Each row is a point on a tangle of strands that fork, close into loops and nearly touch. The rows are in no order.
Two points are linked if the straight distance between their rows is under 38.5. Some points are linked to none.
J959: [ 22 -17  -6 -39  -8  23 -25 -27  17]
J205: [ 27  17 -41 -34  28   6  29 -55 -10]
J60: [  1  10 -16 -21  52   7  63 -53   5]
J342: [-17  -9   2  21   2  -2  10  75 -25]
J315: [ -8   3  23  -2  48   3  62 -54  33]
J239: [ 28  23 -45   7 -39  -4 -10   1 -54]
J241: [ 20  19 -36   2 -28  -9 -14   8 -36]
J151: [ -2 -21   0 -20  18  16 -17  42  -2]
J866: [  3 -23  15  14 -51  14 -32  57 -15]
J683: [-14   6  28  46 -59  -8   5  54 -23]
J706: [-17   4  47  17  20 -13  15 -41  53]
J546: [-8  8 -2  8  6 -8 -8 10 -5]
J665: [ -2  15  -8   1  19 -16   5 -24   5]
J346: [ -3 -18   1 -23  25  10  -5  15  11]
J392: [ 25 -15  -5 -23 -39  14 -53 -31  11]
J893: [-17 -30  38 -16  41  15  20  -2  45]
J610: [ 24 -15   3 -12 -61  11 -69 -35   7]
J606: [-12 -39  41 -24  43  30  25   1  50]
J196: [-13   7  49  17  28 -11  32 -61  56]
J209: [ 11   2   8  21 -47 -10 -44  -3  -1]
J317: [-11  11   8  31 -11 -14  -1  41 -21]
J98: [-10 -21  24  25 -50  11 -12  66 -21]
J751: [  1   8  11 -10  36   2  37 -56  27]
J837: [ 13  -4  11  22 -66  -6 -57 -16   1]
J636: [-16  11   7  44 -22 -16  11  51 -29]
J588: [-17 -16  17  21 -20   6  -2  73 -20]
J222: [ 19  30 -30   6 -19 -12 -14 -19 -24]
J492: [  9 -20 -19  -8 -37  24  -9  72 -40]
J985: [-11  14  14  24   0 -20 -12   2   9]
J851: [  5  -8  12 -12  -7   5 -19 -28  27]
J890: [-10  12  34  12  37  -9  53 -65  42]
J145: [ -1  21   0   0  16 -14   9 -39  17]
J705: [ -3 -16  14  11 -24   2 -27  44 -10]
J558: [ -8  10  20  12   2 -17 -11 -16  26]
J264: [  8   5  -7 -18  43  10  51 -59  14]
J778: [  6   3   5  12 -29  -8 -34  -6   2]
J801: [ -3  12  19   3  11  -9   8 -56  37]
J358: [ 28  16 -60 -38  19   5  12 -39 -21]
J397: [  4   1  14   7 -17 -10 -30 -19  16]
J722: [-20   0  -8  23   6  -3  23  75 -41]
J357: [-12  11 -10   1  22 -12  11   4  -5]
J800: [ 19  -1   6 -21   5  15   6 -59  28]
J762: [ 26 -24  -9 -35 -21  24 -40 -22  16]
J169: [ 21 -17  -2 -42   7  28  -7 -28  24]
J236: [-26 -11  59  12  42   2  41 -25  60]
J193: [  0 -35   2  -9 -16  22 -26  68 -14]
J527: [  7 -14  -7 -35  20  17   4 -22  18]
J101: [ 19  21 -31 -25  17  -1  18 -61  -3]
J137: [-23  16 -40 -10  58 -17  47  -3 -26]
J254: [ 22  27 -37 -17   4  -8   3 -56 -11]
J646: [ 20   5 -38 -11 -13   7 -14  21 -42]
J157: [-20 -24  52  22 -28  -7 -49   6  42]
J38: [-10  10  30  15   9 -15   4 -39  42]
J432: [ -7   0 -28  -1  10   2   3  51 -32]
J982: [-18  20 -34 -12  51 -16  42 -20 -17]
J758: [-10  -2  16  23 -19  -6 -22  35  -4]
J424: [ 16  -6   8   5 -60  -5 -66 -34  10]
J849: [ 11  -5 -25 -25   5  12  -7   3  -5]
J552: [  0 -27  -1 -16   2  18 -24  51   0]
J273: [ 15  -2 -34 -22  -1   8 -13  11 -18]
J52: [-21  10 -22  21  21 -16  34  64 -42]
J872: [-21  23 -22  26  19 -25  31  39 -43]
J122: [  6 -30  -3 -13 -28  27 -19  75 -25]
J183: [-18  14  20  47 -35 -14  16  61 -30]
J622: [ 25  33 -34  -1 -10 -16 -10 -45 -18]
J182: [ 14  -2  -3  11 -43   4 -28  23 -24]
J229: [ -9   4  25  47 -49  -9 -13  39 -18]
J368: [  0  -6  -7 -25  21   8   2 -10  10]
J992: [-16 -17  16 -20  43   6  25  -2  28]
J520: [-13  20 -13  26   6 -20  12  35 -30]
J953: [-13  16 -26 -17  56  -8  53 -38  -5]
J607: [-15  -2   6  -8  42  -3  24  -3  22]

A fork is a point with three links, a tip a point with one. Leave the first point through the second and follow the links. Name the first fork or tip that comes.
J607; J992 | J606
J254; J622 | J241
J492; J122 | J368
J222; J622 | J358
J837; J209 | J397

A piece is two or more points that can be reached from each other along the links. Count, over all rows, the pieces, the separate loops (a circle has one, a figure eight two, a Y none), the forks (points with three links) and the tips (points with one).
pieces | 3
loops | 2
forks | 6
tips | 8

How many points has the smallest loop of links through each point below? Write 0 if it is on no loop.
J758 | 11
J196 | 0
J665 | 8

Name the points in between on the shortest way along the links from the first point to the second, in order.
J264; J890 | J751, J315
J985; J196 | J558, J38, J706
J866; J520 | J705, J758, J317
J368; J492 | J346, J151, J552, J193, J122
